Points on a hilly landscape, in no order, each with its height.
From any point a ball rolls to the lowest of the 2 points nearest to it. It stops when none of these is lower. Distance is the straight distance between rows; heights are no part of it.
J_217 (h 321): | 104 |  95 |  92 | 111 | 137 | 128 | 112 |  71 | 100 |  89 | 100 |  83 |  62 |  86 |  89 |  80 | 115 |  82 |  83 | 112 |  91 | 103 |  71 | 128 |  83 | 123 |  68 | 102 | 114 |  98 |
J_391 (h 566): | 107 |  89 |  77 |  97 |  92 |  82 | 105 | 100 |  99 | 102 |  80 | 125 |  81 |  85 | 111 | 111 |  98 | 145 | 103 | 126 | 123 | 109 |  78 | 119 |  74 | 100 |  94 |  87 | 112 | 105 |
J_779 (h 586): |  90 |  96 | 100 |  84 |  91 |  86 | 123 |  90 | 103 |  99 |  65 | 120 |  81 |  63 | 120 | 104 |  81 | 134 |  91 |  90 | 127 | 109 |  85 | 115 |  58 | 104 | 105 |  92 |  99 | 121 |
J_753 (h 433): |  98 |  90 |  97 | 100 |  92 |  86 | 101 |  93 |  90 | 102 | 109 | 121 | 121 | 103 | 114 | 125 | 103 | 112 |  85 | 111 | 118 | 115 | 105 | 116 | 104 |  99 | 122 |  99 |  89 | 114 |
J_127 (h 345): |  89 | 115 | 112 |  86 | 101 |  94 | 105 |  89 | 103 | 113 |  79 |  76 | 132 | 114 | 103 |  98 |  96 |  81 | 123 |  70 | 107 |  73 | 118 |  65 |  98 |  86 | 106 |  93 |  84 | 100 |
J_7 (h 361): |  97 |  71 | 101 | 100 |  90 |  84 |  80 | 105 |  81 | 108 | 114 |  92 | 100 | 125 |  93 | 111 |  93 | 106 | 114 |  92 | 113 | 117 | 118 |  74 | 113 |  88 |  80 | 102 | 119 |  83 |
J_39 (h 325): | 123 |  99 |  96 |  95 | 103 | 140 | 101 |  73 |  96 |  89 | 115 | 104 |  65 |  54 |  81 |  91 | 106 | 104 | 103 |  84 |  63 | 102 |  76 | 111 | 110 |  94 | 101 | 120 |  89 | 114 |
J_875 (h 267): | 101 | 146 | 116 | 113 | 112 | 105 |  93 | 117 | 122 | 113 | 101 |  92 |  98 | 100 |  99 |  88 | 134 | 107 |  78 | 126 |  95 |  61 |  89 |  98 | 100 | 100 |  87 |  90 | 111 |  92 |
J_559 (h 339): |  85 | 122 | 112 |  90 |  83 |  77 | 120 |  97 | 104 |  84 | 112 | 101 |  90 |  56 | 108 |  92 | 105 | 101 |  70 | 107 | 106 |  99 |  65 |  98 |  81 |  93 | 100 | 100 | 113 |  84 |
J_840 (h 225): | 113 | 129 |  94 | 107 | 110 | 107 | 105 | 101 | 109 |  92 |  86 | 103 |  85 |  86 |  90 |  95 | 128 | 105 |  91 | 133 |  92 |  67 |  87 | 112 |  91 | 101 |  99 |  84 |  93 |  95 |
J_125 (h 397): | 109 |  95 | 102 | 102 | 115 | 105 | 108 | 105 | 100 | 100 |  64 |  87 | 102 | 110 |  78 |  91 | 118 | 104 |  97 | 107 | 100 |  83 | 105 |  73 |  97 |  94 |  68 |  83 | 109 |  83 |
J_597 (h 436): | 110 | 114 | 131 | 107 | 105 |  87 | 101 |  99 | 100 | 108 |  92 |  88 | 131 | 147 |  92 | 107 | 103 |  99 |  77 | 120 | 105 | 105 | 114 |  97 | 117 | 123 |  93 |  69 | 120 |  92 |
J_400 (h 484): |  87 |  92 |  86 |  85 |  93 |  93 | 123 |  83 |  88 |  98 |  72 | 131 | 143 |  82 |  99 | 110 |  80 | 135 |  98 | 108 | 109 | 110 |  87 |  75 |  93 |  94 | 105 |  70 |  96 | 103 |
J_393 (h 383): | 101 |  97 | 119 | 100 | 120 |  87 | 102 |  76 | 113 | 109 |  80 |  79 | 105 | 102 |  93 |  95 | 115 |  89 | 100 | 112 | 115 |  84 |  99 | 105 |  80 | 116 |  96 | 100 |  99 | 119 |
J_878 (h 318): |  76 | 122 | 109 |  89 |  99 |  75 |  83 |  98 | 102 | 120 |  90 |  64 | 101 | 120 | 111 | 103 |  97 |  87 | 134 |  78 | 122 |  72 | 126 |  59 |  91 |  90 |  89 |  84 | 106 |  96 |
J_606 (h 203): |  89 |  63 | 126 |  99 | 111 |  71 |  95 | 100 |  89 |  83 | 114 |  96 |  85 |  86 |  97 |  98 | 109 |  84 |  83 | 108 | 144 |  94 |  86 | 106 |  89 |  94 |  85 | 123 | 118 |  99 |
J_83 (h 382): |  87 | 111 | 123 |  97 |  96 |  79 | 124 |  99 | 123 |  97 | 122 |  94 | 119 |  72 | 106 |  96 |  88 | 120 |  55 | 112 | 117 | 103 |  64 |  97 |  88 |  98 | 114 | 108 | 127 | 109 |
J_667 (h 148): | 101 |  74 | 127 | 101 | 123 | 102 | 105 |  99 | 112 | 101 | 113 |  83 | 102 | 109 |  90 |  96 | 107 |  93 |  70 | 105 | 132 |  89 |  82 |  97 | 103 |  91 |  83 | 125 | 118 | 107 |
J_77 (h 364): | 129 | 105 |  90 | 104 |  94 | 118 |  77 | 103 | 120 | 131 | 114 |  80 |  90 | 116 |  81 |  86 |  95 |  98 | 101 | 112 |  66 | 101 |  92 | 112 | 108 | 117 |  83 | 106 | 109 |  98 |
J_885 (h 305): | 115 |  90 |  75 | 100 |  89 |  86 | 105 | 145 | 120 | 107 | 100 | 122 | 126 | 100 | 113 | 104 |  88 | 117 |  90 | 142 | 104 | 101 |  71 | 133 | 100 | 109 |  95 |  93 | 102 |  95 |
J_561 (h 402): |  95 |  79 | 116 |  97 | 109 |  69 |  97 |  99 | 103 | 106 |  73 |  94 |  97 | 111 | 116 | 111 | 116 | 102 | 105 | 108 | 142 |  88 | 109 | 113 |  73 | 104 |  99 | 100 |  95 | 118 |
J_629 (h 236): |  81 |  92 | 106 |  85 |  90 |  83 |  91 |  77 | 100 | 123 | 128 |  71 | 105 |  52 | 106 |  77 |  77 |  88 | 110 |  82 |  89 | 123 |  89 |  86 |  95 | 113 |  97 | 131 | 107 | 129 |
J_178 (h 317): | 107 | 116 |  74 | 106 | 110 | 109 | 116 | 135 | 105 |  81 |  80 | 107 |  80 | 111 | 109 |  89 | 117 |  79 | 101 |  77 |  73 | 105 | 115 | 119 |  86 |  97 | 109 | 103 |  75 |  83 |
J_97 (h 172): | 108 | 124 | 103 | 120 | 132 | 129 | 119 |  79 | 119 |  92 |  66 |  96 | 103 |  80 |  89 |  83 | 117 | 108 |  84 | 119 |  82 |  71 |  72 | 100 |  86 | 112 |  87 |  82 | 104 | 101 |
J_560 (h 298): | 104 |  74 |  98 |  96 | 100 | 118 | 121 |  71 | 104 |  80 | 118 |  98 |  93 |  42 |  74 |  91 |  86 | 100 | 116 | 103 |  80 | 100 |  73 | 111 | 104 |  84 | 116 | 127 |  90 | 115 |
J_529 (h 283): |  86 | 149 |  72 |  87 | 105 | 117 |  99 |  97 |  97 |  96 |  76 | 110 |  73 | 111 |  95 | 100 | 111 | 103 | 129 |  69 |  92 |  80 | 122 |  88 |  83 | 103 | 121 |  67 |  84 | 109 |
J_6 (h 259): | 117 |  88 |  79 |  95 |  99 |  93 | 126 | 109 | 126 | 105 |  81 | 116 | 130 |  87 | 107 | 101 |  88 | 127 |  90 | 122 |  96 |  98 |  72 | 110 |  92 |  92 | 120 | 103 |  91 | 110 |
J_492 (h 346): | 111 |  89 | 130 | 105 | 100 | 101 |  75 |  80 | 110 | 127 | 132 |  81 |  66 | 110 |  97 | 111 | 109 | 112 |  85 |  97 | 117 | 110 | 100 | 112 | 105 | 104 |  94 | 127 | 120 | 127 |
J_956 (h 348): |  80 | 123 | 127 |  93 |  88 |  91 |  74 |  91 |  95 | 129 | 114 |  89 |  60 |  84 | 122 |  99 | 110 | 100 |  85 |  75 | 118 | 108 | 113 |  86 |  88 | 101 |  84 | 111 | 110 | 109 |
J_119 (h 604): |  83 | 122 | 131 | 100 | 105 | 114 | 114 |  51 |  97 | 104 |  73 | 106 |  92 |  77 | 105 | 106 |  99 | 101 |  83 |  80 | 110 | 105 | 107 | 115 |  74 | 124 | 106 |  89 |  90 | 134 |
J_701 (h 456): |  84 | 115 | 116 | 109 |  99 |  88 | 105 |  99 | 114 |  96 |  97 |  88 | 105 | 141 | 119 | 126 |  94 |  98 | 102 |  88 | 128 |  95 | 145 |  84 | 109 |  89 | 133 |  96 |  92 | 104 |
J_327 (h 349): |  98 |  77 |  92 |  97 |  94 |  93 | 101 | 122 |  82 |  77 | 112 | 113 | 105 |  98 | 116 | 100 | 102 |  82 | 119 |  71 | 101 |  94 | 119 |  99 |  97 |  69 | 127 | 127 |  65 |  91 |
J_717 (h 295): | 103 | 159 | 119 | 125 |  99 |  98 |  84 | 117 | 125 | 111 | 117 |  80 |  96 | 125 | 114 |  92 | 122 |  81 |  86 | 103 |  81 |  79 | 111 | 109 | 104 | 118 | 104 |  95 | 112 |  89 |
J_823 (h 371): |  92 | 104 | 104 |  89 | 106 | 102 | 104 |  93 |  84 |  92 |  77 | 100 | 104 |  82 |  84 |  87 | 110 |  90 | 122 |  80 | 101 |  76 | 102 |  67 |  94 |  84 |  86 |  90 |  87 |  94 |
J_775 (h 291): |  89 |  99 | 114 | 100 |  98 |  51 |  86 | 120 |  94 | 113 |  95 |  66 | 109 | 111 | 114 |  97 | 116 |  72 | 131 |  96 | 130 |  74 | 112 |  73 |  92 |  96 |  78 | 101 | 108 |  91 |
J_257 (h 427): |  93 |  85 | 116 | 102 | 101 |  92 |  95 |  98 |  97 |  97 |  84 | 104 |  87 | 115 | 107 | 119 | 107 | 109 | 120 |  87 | 140 |  84 | 130 |  93 |  86 |  83 | 116 |  93 |  86 | 109 |
J_246 (h 286): | 107 | 120 |  93 | 100 | 104 | 108 | 113 | 115 | 124 |  96 | 126 | 106 | 100 |  86 |  97 |  91 | 103 | 117 |  71 | 139 |  95 |  84 |  55 | 111 | 113 |  89 |  91 | 100 | 122 |  81 |
J_896 (h 596): |  82 | 104 | 105 |  84 | 108 | 104 | 125 |  84 | 102 | 103 |  45 | 112 | 105 |  80 | 107 | 104 |  97 | 120 |  95 |  82 | 119 | 109 | 101 | 104 |  67 | 112 |  96 |  82 |  87 | 126 |
J_707 (h 285): | 117 |  91 |  68 | 108 | 106 | 104 | 100 | 150 |  98 |  76 |  91 | 125 |  78 |  98 | 106 |  88 | 112 |  90 | 112 | 112 |  83 |  91 |  98 | 132 |  90 |  98 | 100 |  99 |  79 |  76 |
J_111 (h 244): |  96 |  61 |  81 | 100 | 127 | 117 | 123 | 101 | 121 | 102 |  63 |  88 | 124 |  88 |  91 |  76 |  87 |  95 | 110 |  90 |  81 | 119 |  80 | 107 |  82 | 105 |  84 | 120 | 104 | 117 |
J_373 (h 387): | 124 | 112 |  99 | 111 |  75 | 114 |  81 | 133 | 129 | 108 | 127 |  93 |  91 | 127 |  93 | 101 |  88 | 102 | 101 | 109 |  71 | 111 | 120 | 104 | 129 | 112 | 100 |  93 | 104 |  89 |
J_521 (h 644): |  86 |  88 |  70 |  95 | 101 | 108 | 111 | 111 |  73 |  80 |  73 | 131 |  99 | 120 | 106 | 115 |  92 | 112 | 100 |  75 | 106 | 124 | 122 |  83 |  90 |  91 | 105 |  76 |  91 |  80 |
J_678 (h 337): |  98 | 117 |  89 | 101 | 122 |  96 | 108 |  92 | 115 |  96 | 103 |  87 |  80 |  83 | 110 |  74 | 113 |  86 |  73 | 121 | 106 |  98 |  69 | 127 |  70 | 118 |  79 | 111 | 115 | 100 |
J_684 (h 514): | 118 | 110 | 101 | 117 | 104 | 129 |  95 | 102 | 102 |  96 | 100 |  92 |  62 | 117 |  89 | 105 | 111 | 118 |  84 |  97 |  80 | 112 | 115 |  86 | 121 | 100 |  93 |  90 | 113 |  85 |
J_136 (h 389): | 107 |  59 |  97 | 109 | 100 |  95 |  86 | 131 |  88 |  95 | 117 | 115 |  89 | 113 | 101 | 112 | 106 | 107 | 102 | 109 | 116 | 111 | 105 | 105 | 112 |  84 |  87 | 120 | 117 |  83 |
J_627 (h 483): |  81 | 123 |  95 |  82 |  89 | 105 | 120 |  97 |  86 |  94 |  80 | 125 | 137 |  85 | 106 | 102 |  96 | 118 |  77 | 104 |  99 |  95 |  93 |  66 | 104 |  84 | 106 |  76 |  88 |  88 |
J_842 (h 445): |  98 | 128 |  75 | 110 |  89 | 121 | 108 | 138 | 107 |  90 | 103 | 128 | 102 | 101 | 104 |  99 | 108 | 112 |  94 | 104 |  73 |  86 | 114 |  80 | 116 |  81 | 125 |  89 |  72 |  80 |
J_265 (h 239): |  92 |  80 |  76 |  94 | 107 |  74 | 114 | 102 |  87 |  83 |  83 | 102 | 107 |  59 |  93 |  71 |  90 |  94 | 125 | 108 |  93 | 107 |  77 | 102 |  77 | 108 |  80 |  96 | 106 |  95 |
J_969 (h 619): |  75 | 143 | 113 |  93 |  93 | 124 |  94 |  76 |  89 |  91 | 105 | 100 |  86 | 111 | 111 | 106 |  94 |  95 |  87 |  70 |  88 |  96 | 125 |  72 | 104 |  94 | 132 |  88 |  88 |  96 |
J_715 (h 411): | 105 |  72 |  98 | 122 |  99 |  93 |  88 | 141 | 109 |  96 | 113 | 119 |  76 | 139 | 106 | 115 | 103 | 105 | 104 | 120 | 118 | 118 | 126 | 120 | 110 | 109 |  89 |  99 | 130 |  83 |
J_696 (h 192): | 101 |  58 | 102 | 103 | 133 | 104 | 114 | 112 | 125 | 110 |  79 |  76 | 123 | 127 | 104 |  81 |  92 |  89 |  79 |  95 | 120 |  97 |  81 |  90 |  89 |  95 |  73 | 126 | 113 |  98 |
J_587 (h 290): | 120 |  71 |  95 |  99 | 106 |  97 |  97 | 116 | 114 | 115 | 113 |  95 | 122 | 109 |  93 | 105 |  97 |  84 | 108 | 109 |  99 |  86 |  95 | 113 | 107 |  92 | 112 | 126 |  86 | 110 |
J_109 (h 500): | 104 | 122 | 124 | 116 | 102 | 111 | 101 | 100 | 108 |  90 | 103 |  83 |  95 | 131 |  96 | 103 | 103 | 103 |  77 |  88 |  95 | 104 | 124 |  78 | 126 |  94 | 107 | 102 | 117 |  82 |
J_894 (h 222): | 117 |  60 |  80 |  93 | 119 | 104 | 109 | 115 | 125 | 124 |  60 |  81 | 123 | 120 |  94 |  80 |  87 |  96 | 113 |  94 |  89 | 103 |  85 |  94 |  91 | 102 |  71 | 111 | 103 | 105 |
J_814 (h 97): |  99 | 111 |  76 | 121 |  96 |  89 |  97 | 120 | 103 |  76 |  84 | 113 |  92 | 138 | 101 | 111 |  91 |  98 | 136 | 105 | 108 |  93 | 137 | 105 |  85 | 114 | 112 |  60 |  80 |  82 |
J_697 (h 273): |  98 |  78 |  89 |  96 | 119 | 112 | 123 |  89 | 111 |  92 |  83 |  90 |  98 |  56 |  82 |  74 |  84 | 108 | 101 | 109 |  90 | 106 |  71 |  95 |  83 |  96 |  83 | 105 | 117 | 104 |
J_261 (h 475): |  79 | 108 | 113 | 103 |  85 |  88 |  88 | 108 |  91 | 102 | 134 | 101 | 110 | 117 | 108 | 114 | 104 |  92 | 107 |  94 | 114 |  89 | 124 |  82 | 123 |  88 | 126 | 106 |  97 |  99 |
J_172 (h 430): |  98 |  84 | 116 | 100 |  84 |  70 |  85 | 109 | 100 | 122 | 145 | 110 | 132 |  99 | 117 | 132 |  95 | 117 | 117 | 110 | 128 |  93 |  91 | 102 | 121 |  88 | 120 | 122 |  97 | 129 |
J_346 (h 492): | 115 |  80 |  84 | 104 |  89 | 107 | 110 | 100 |  89 |  81 |  99 | 108 | 135 | 121 |  86 | 107 |  75 |  75 | 139 |  88 |  82 | 105 | 130 | 110 | 115 |  98 | 123 |  88 |  73 |  86 |
J_2 (h 217): |  92 | 117 | 104 | 130 |  76 |  79 |  88 | 113 | 116 |  72 | 116 | 103 | 102 | 142 | 103 | 120 |  83 |  87 | 128 | 121 | 117 |  95 | 140 | 105 | 112 | 122 | 124 |  66 |  90 |  85 |
J_551 (h 245): | 115 |  75 |  77 | 104 | 111 |  94 |  94 | 119 |  72 |  59 | 104 | 121 |  74 |  81 |  97 |  93 | 107 |  89 | 113 | 111 |  96 |  98 |  87 | 128 |  88 |  88 |  90 | 112 |  95 |  78 |
J_771 (h 316): |  90 | 155 | 110 | 100 |  84 |  92 |  75 | 106 |  91 | 117 | 133 |  93 |  79 |  92 | 113 |  93 | 125 |  94 |  90 | 106 |  82 |  96 | 109 | 102 | 111 | 113 | 105 |  97 | 102 |  96 |
J_869 (h 362): | 100 |  93 | 110 |  93 |  81 |  83 |  91 |  83 |  87 | 102 | 135 | 106 | 110 |  73 |  90 | 105 |  94 | 120 | 102 | 119 | 105 | 102 |  81 |  89 | 119 |  93 | 107 | 106 | 111 | 106 |
J_743 (h 320): |  85 |  95 | 129 |  97 |  86 | 101 |  77 |  78 |  86 | 116 | 122 |  95 |  58 | 103 | 107 | 116 | 107 | 112 |  93 |  86 | 136 | 106 | 128 |  97 |  99 |  97 | 101 | 107 | 107 | 116 |
J_424 (h 209): | 110 | 100 |  91 |  97 | 106 | 109 | 123 | 110 | 143 | 110 |  89 | 104 | 119 |  81 | 125 |  90 |  92 | 120 |  79 |  97 |  96 |  87 |  62 | 114 |  83 |  81 | 123 | 131 |  85 | 115 |
J_271 (h 210): |  98 |  88 | 114 | 103 | 115 | 111 |  97 | 106 |  97 |  98 | 149 | 108 |  85 | 116 |  92 | 106 | 105 | 110 |  55 | 121 | 113 | 116 |  79 | 120 | 129 | 100 |  79 | 114 | 134 | 102 |
J_41 (h 274): | 128 |  91 | 118 | 110 | 117 | 132 |  95 |  86 |  95 |  93 | 116 |  88 |  92 | 125 |  71 | 101 | 102 | 100 |  74 | 131 |  84 | 104 |  81 | 111 | 132 | 116 |  94 |  97 | 120 |  90 |
J_469 (h 632): |  69 | 119 |  89 | 102 |  94 | 114 | 112 | 104 |  84 |  84 |  91 | 122 |  94 | 125 | 115 | 117 |  95 | 107 |  76 |  82 |  99 | 118 | 130 |  72 | 100 |  91 | 120 |  76 |  92 |  84 |
J_991 (h 611): |  79 | 127 | 130 |  90 |  93 | 117 | 100 |  56 |  79 |  98 |  99 | 106 | 101 |  80 | 110 | 104 |  97 |  89 |  84 |  79 | 100 | 106 | 110 |  96 |  97 | 105 | 123 |  93 |  84 | 117 |
J_442 (h 419): | 108 |  94 | 105 | 104 | 112 |  94 | 110 | 116 | 106 |  97 |  81 | 100 | 121 | 131 |  86 | 103 | 114 |  96 |  76 | 124 | 113 |  96 | 104 |  97 | 104 | 104 |  81 |  83 | 112 |  80 |
J_230 (h 329): |  87 |  86 | 106 |  89 |  90 | 103 |  84 |  77 |  60 |  89 | 114 |  91 |  97 | 106 |  88 | 103 |  84 |  86 | 114 |  74 | 100 | 116 | 122 |  63 | 116 |  89 |  95 |  93 | 116 |  78 |
J_316 (h 246): | 113 | 106 | 100 | 106 | 115 | 123 |  99 | 109 | 107 | 104 | 131 | 105 | 109 | 116 |  87 |  93 |  98 | 111 |  59 | 129 |  91 | 101 |  73 | 116 | 128 | 105 |  89 | 108 | 118 |  93 |
J_813 (h 269): |  99 |  92 | 100 | 105 |  95 |  51 |  82 | 144 |  89 | 104 | 104 |  89 | 121 | 106 | 122 | 101 | 107 |  75 | 131 | 118 | 119 |  80 |  95 | 104 |  87 | 109 |  84 | 110 |  96 |  99 |
J_923 (h 344): | 109 | 132 | 107 | 105 | 115 | 129 | 100 |  61 |  96 |  90 |  91 |  98 |  62 |  61 |  85 |  92 | 124 |  96 | 112 |  88 |  71 |  90 |  87 | 122 |  90 | 113 |  98 |  96 |  92 | 118 |
J_439 (h 216): |  91 | 126 |  73 | 100 |  98 |  99 |  91 | 120 |  94 |  98 |  85 | 117 |  93 | 113 | 102 | 103 | 102 | 111 | 140 |  97 |  98 |  79 | 119 |  92 |  85 |  99 | 113 |  67 |  80 |  94 |
J_786 (h 284): | 101 | 132 |  92 | 101 |  93 |  87 | 110 | 113 | 102 |  79 | 114 | 107 |  76 |  68 | 101 |  94 | 122 |  99 |  81 | 135 |  98 |  78 |  69 | 116 |  96 |  86 |  91 |  92 | 114 |  75 |
J_548 (h 545): | 101 | 105 |  92 | 103 |  89 | 106 |  90 | 105 |  95 | 110 | 101 | 125 |  74 |  83 | 107 | 115 | 112 | 145 |  98 | 117 | 111 | 100 |  98 |  98 | 104 |  87 |  96 |  90 | 110 |  99 |
J_71 (h 323): |  98 | 101 |  78 |  82 |  89 | 117 |  93 |  76 |  89 | 112 |  91 |  91 | 101 | 111 |  86 | 100 |  78 |  85 | 155 |  63 |  67 | 118 | 114 | 112 | 118 | 104 | 106 |  96 |  92 | 114 |
J_891 (h 451): |  95 | 100 | 113 |  91 |  98 |  81 | 106 |  87 | 105 | 129 |  76 |  90 | 148 | 122 | 101 | 107 |  97 | 112 |  88 | 110 | 105 | 112 | 101 |  82 | 103 | 124 | 100 |  82 | 106 | 115 |
J_526 (h 467): |  98 |  74 | 103 |  91 |  97 |  98 | 112 |  78 |  89 | 106 |  78 | 108 | 143 |  99 |  80 | 105 |  85 | 127 |  90 | 120 | 104 | 116 |  93 |  70 | 116 | 104 |  95 |  83 | 109 | 107 |
J_706 (h 347): | 121 | 115 |  92 | 105 |  99 | 103 |  76 | 120 | 137 | 146 | 113 |  89 |  93 | 114 | 106 |  98 | 105 | 106 |  99 | 123 |  89 |  91 |  89 | 130 |  99 | 116 |  86 | 107 | 104 | 120 |
J_202 (h 336): |  95 | 134 | 106 |  91 |  79 |  92 |  76 |  95 |  71 | 105 | 140 |  99 |  96 |  79 |  93 |  87 | 104 | 103 |  94 | 108 |  79 | 100 |  89 |  81 | 128 | 102 |  99 |  97 | 108 |  87 |
J_174 (h 322): |  94 | 145 |  82 |  93 | 109 | 131 | 117 |  89 |  97 |  84 |  64 |  97 |  85 | 110 |  87 |  93 | 108 |  84 | 140 |  58 |  71 | 105 | 118 | 105 | 103 | 111 |  99 |  79 |  94 |  98 |
J_916 (h 373): |  97 |  65 |  80 |  89 |  93 |  88 | 109 | 106 |  79 |  85 |  96 | 125 | 135 |  84 | 107 |  98 |  85 |  95 | 120 |  87 | 102 | 110 |  94 |  96 |  98 |  82 | 108 | 117 |  76 |  93 |
J_321 (h 453): | 101 |  82 |  81 | 112 |  87 |  93 |  91 | 113 |  79 |  97 | 106 | 134 | 115 | 123 | 112 | 127 |  92 | 114 | 112 | 112 | 109 | 123 | 125 | 119 |  96 | 108 | 113 |  89 |  87 |  95 |
J_623 (h 319): | 117 |  75 |  92 | 102 | 100 |  95 |  99 | 132 | 110 | 103 | 110 |  91 | 110 | 124 | 119 | 107 |  97 |  73 | 108 |  78 |  96 |  94 | 116 | 109 | 108 |  77 | 124 | 139 |  79 |  98 |
J_809 (h 328): | 114 | 100 |  86 |  99 |  89 |  78 |  92 | 133 | 127 | 136 | 107 | 102 | 123 | 102 | 118 | 111 |  92 | 112 | 106 | 136 | 108 |  94 |  78 | 123 |  96 | 116 |  96 | 102 | 103 | 126 |
J_402 (h 342): | 114 | 107 |  82 | 101 | 103 | 105 | 105 | 116 | 105 | 103 |  98 | 105 | 110 | 114 | 112 |  94 | 105 |  72 |  83 |  98 |  72 | 115 | 105 | 132 |  94 | 115 |  99 | 106 |  85 |  92 |
J_661 (h 242): |  90 |  75 | 109 |  99 | 101 |  50 |  88 | 120 |  83 |  76 | 121 |  96 | 104 |  79 | 119 |  92 | 104 |  82 | 110 | 113 | 132 |  88 |  78 | 109 |  86 |  98 |  85 | 131 | 108 |  95 |
J_220 (h 297): |  99 |  81 |  94 |  88 |  96 | 116 | 104 |  72 |  79 |  92 |  88 |  88 |  96 | 109 |  80 |  99 |  83 |  80 | 130 |  60 |  81 | 127 | 124 |  93 | 120 |  92 |  88 | 100 | 104 |  91 |
J_578 (h 301): | 121 |  87 | 101 | 118 | 124 | 144 | 100 |  67 | 104 | 100 | 101 |  86 |  76 | 113 |  89 |  98 | 107 | 100 |  74 | 100 |  83 | 114 |  83 | 117 | 101 | 116 |  74 | 108 | 125 |  99 |
J_311 (h 208): |  84 |  89 | 115 |  86 |  88 |  70 |  83 |  77 |  87 | 121 | 122 |  81 |  93 |  72 | 112 |  98 |  94 |  80 | 119 |  84 | 120 | 102 | 104 |  95 |  83 | 109 | 100 | 123 |  90 | 130 |
J_689 (h 488): |  98 | 116 | 126 | 104 |  92 | 101 |  98 | 111 |  98 |  95 | 127 |  86 | 122 | 118 |  94 | 100 | 103 |  84 |  88 |  82 |  88 |  93 | 120 |  70 | 136 |  85 | 123 | 116 |  95 |  81 |
J_860 (h 365): | 109 |  95 | 124 |  97 | 100 | 101 |  83 |  66 | 106 | 123 | 105 |  75 | 100 | 104 |  94 | 100 | 100 | 104 |  98 |  96 |  97 | 104 | 100 |  96 | 104 | 109 |  98 | 111 | 107 | 127 |
J_157 (h 466): | 104 | 117 |  75 |  95 |  89 | 115 | 115 | 130 | 103 | 107 |  84 | 131 | 127 |  99 | 108 | 103 | 103 | 125 |  71 | 103 |  80 | 105 | 101 |  83 | 112 |  84 | 105 |  83 |  89 |  79 |
J_922 (h 505): | 114 |  96 | 108 | 106 |  91 | 115 | 110 |  88 |  87 |  77 |  85 |  97 | 134 | 122 |  77 | 101 |  84 |  69 | 114 | 104 |  68 | 119 | 124 | 112 | 131 | 111 | 116 |  76 |  87 |  83 |
J_633 (h 341): |  86 | 125 |  81 |  86 |  99 | 128 | 105 |  79 |  82 |  93 |  78 | 108 |  91 |  82 |  74 |  93 | 104 |  93 | 151 |  73 |  72 | 101 |  97 | 108 | 106 | 109 | 102 |  86 |  86 | 115 |
J_5 (h 412): |  83 |  95 | 120 |  94 |  86 |  68 | 109 | 103 | 102 | 107 | 121 | 107 | 128 |  80 | 125 | 121 |  92 | 109 |  76 |  99 | 132 | 106 |  86 |  98 | 100 |  92 | 121 | 116 | 102 | 122 |
J_884 (h 515): | 115 |  84 | 125 | 106 | 112 | 119 | 107 |  70 |  79 |  80 |  88 |  89 | 112 | 110 |  65 | 100 | 102 |  81 | 104 | 118 |  79 | 109 | 102 | 100 | 124 | 112 | 100 |  83 | 107 |  89 |
J_588 (h 417): | 102 | 121 |  80 | 123 |  72 | 119 |  99 | 137 | 121 |  85 | 106 | 117 |  82 | 124 |  93 | 103 |  94 | 108 | 102 | 111 |  75 |  98 | 122 |  89 | 121 | 111 | 113 |  77 |  81 |  77 |
J_183 (h 476): | 105 |  85 |  76 | 112 |  82 | 109 |  93 | 107 |  75 |  78 | 123 | 125 | 107 | 114 |  92 | 105 |  80 |  93 | 119 |  92 |  81 | 124 | 125 | 104 | 115 | 100 | 114 |  95 |  79 |  75 |
J_790 (h 265): |  97 |  74 | 118 |  97 | 101 | 110 | 101 |  78 | 112 | 106 | 118 |  81 | 116 |  61 |  82 |  79 |  86 |  88 | 105 |  84 |  80 |  98 |  84 |  82 | 109 |  88 | 101 | 139 |  99 | 119 |
J_781 (h 205): | 104 |  59 |  79 |  92 | 111 |  82 |  99 | 106 |  75 |  83 |  80 | 110 |  86 |  88 |  94 |  87 | 102 |  90 | 114 | 103 | 101 | 118 |  86 | 117 |  79 | 105 |  72 | 108 | 105 |  94 |
J_620 (h 240): |  77 | 100 | 106 |  78 |  94 |  81 |  84 |  69 |  82 | 108 | 102 | 103 |  92 |  86 | 123 | 113 |  88 |  78 | 125 |  72 | 129 |  98 | 116 | 106 |  71 | 103 | 119 | 101 |  80 | 129 |
J_883 (h 282): |  78 | 108 | 114 |  86 |  93 |  94 |  83 |  68 |  82 | 103 | 104 |  87 |  72 | 119 | 118 | 117 |  89 |  87 | 106 |  64 | 128 | 116 | 136 |  94 |  87 | 102 | 111 |  90 | 105 | 111 |
J_299 (h 528): | 115 | 103 |  86 | 111 |  95 | 123 |  86 | 100 |  82 | 100 | 116 | 112 |  45 |  94 |  91 | 121 | 116 | 130 |  94 | 117 |  89 | 118 | 111 | 106 | 116 | 107 |  95 |  86 | 111 |  94 |
J_909 (h 257): | 127 |  69 |  98 |  99 | 107 | 107 | 104 |  89 | 115 | 110 |  89 |  80 | 121 | 120 |  80 |  93 |  86 |  82 | 123 |  90 |  80 | 103 | 106 | 111 | 112 |  99 |  94 | 115 |  99 | 105 |
J_45 (h 250): | 115 |  91 | 100 | 108 | 112 | 138 | 104 |  94 | 134 | 112 | 112 | 101 | 100 |  78 | 108 |  88 |  94 | 117 |  69 |  80 | 101 |  84 |  71 | 100 |  95 |  76 | 108 | 143 |  95 | 115 |
J_972 (h 369): |  95 | 113 | 104 |  89 |  92 |  93 |  84 |  98 | 106 | 122 | 101 |  92 |  82 |  69 | 117 |  81 | 104 | 104 |  82 |  78 |  95 | 105 |  86 |  87 |  83 |  96 |  79 | 123 | 103 | 106 |

Where does a ball stop that starts at each point below?
J_627: J_424
J_597: J_667
J_327: J_667

Call two points neighbours if one is among the 2 nearest of the other. Go from one point of each pair to the other, from neighbour to neighbour, staying as low as possible. Name the highest point that can't be avoided.
J_667 / J_781: J_697
J_311 / J_814: J_923
J_220 / J_814: J_633
J_786 / J_271: J_246
J_424 / J_311: J_790
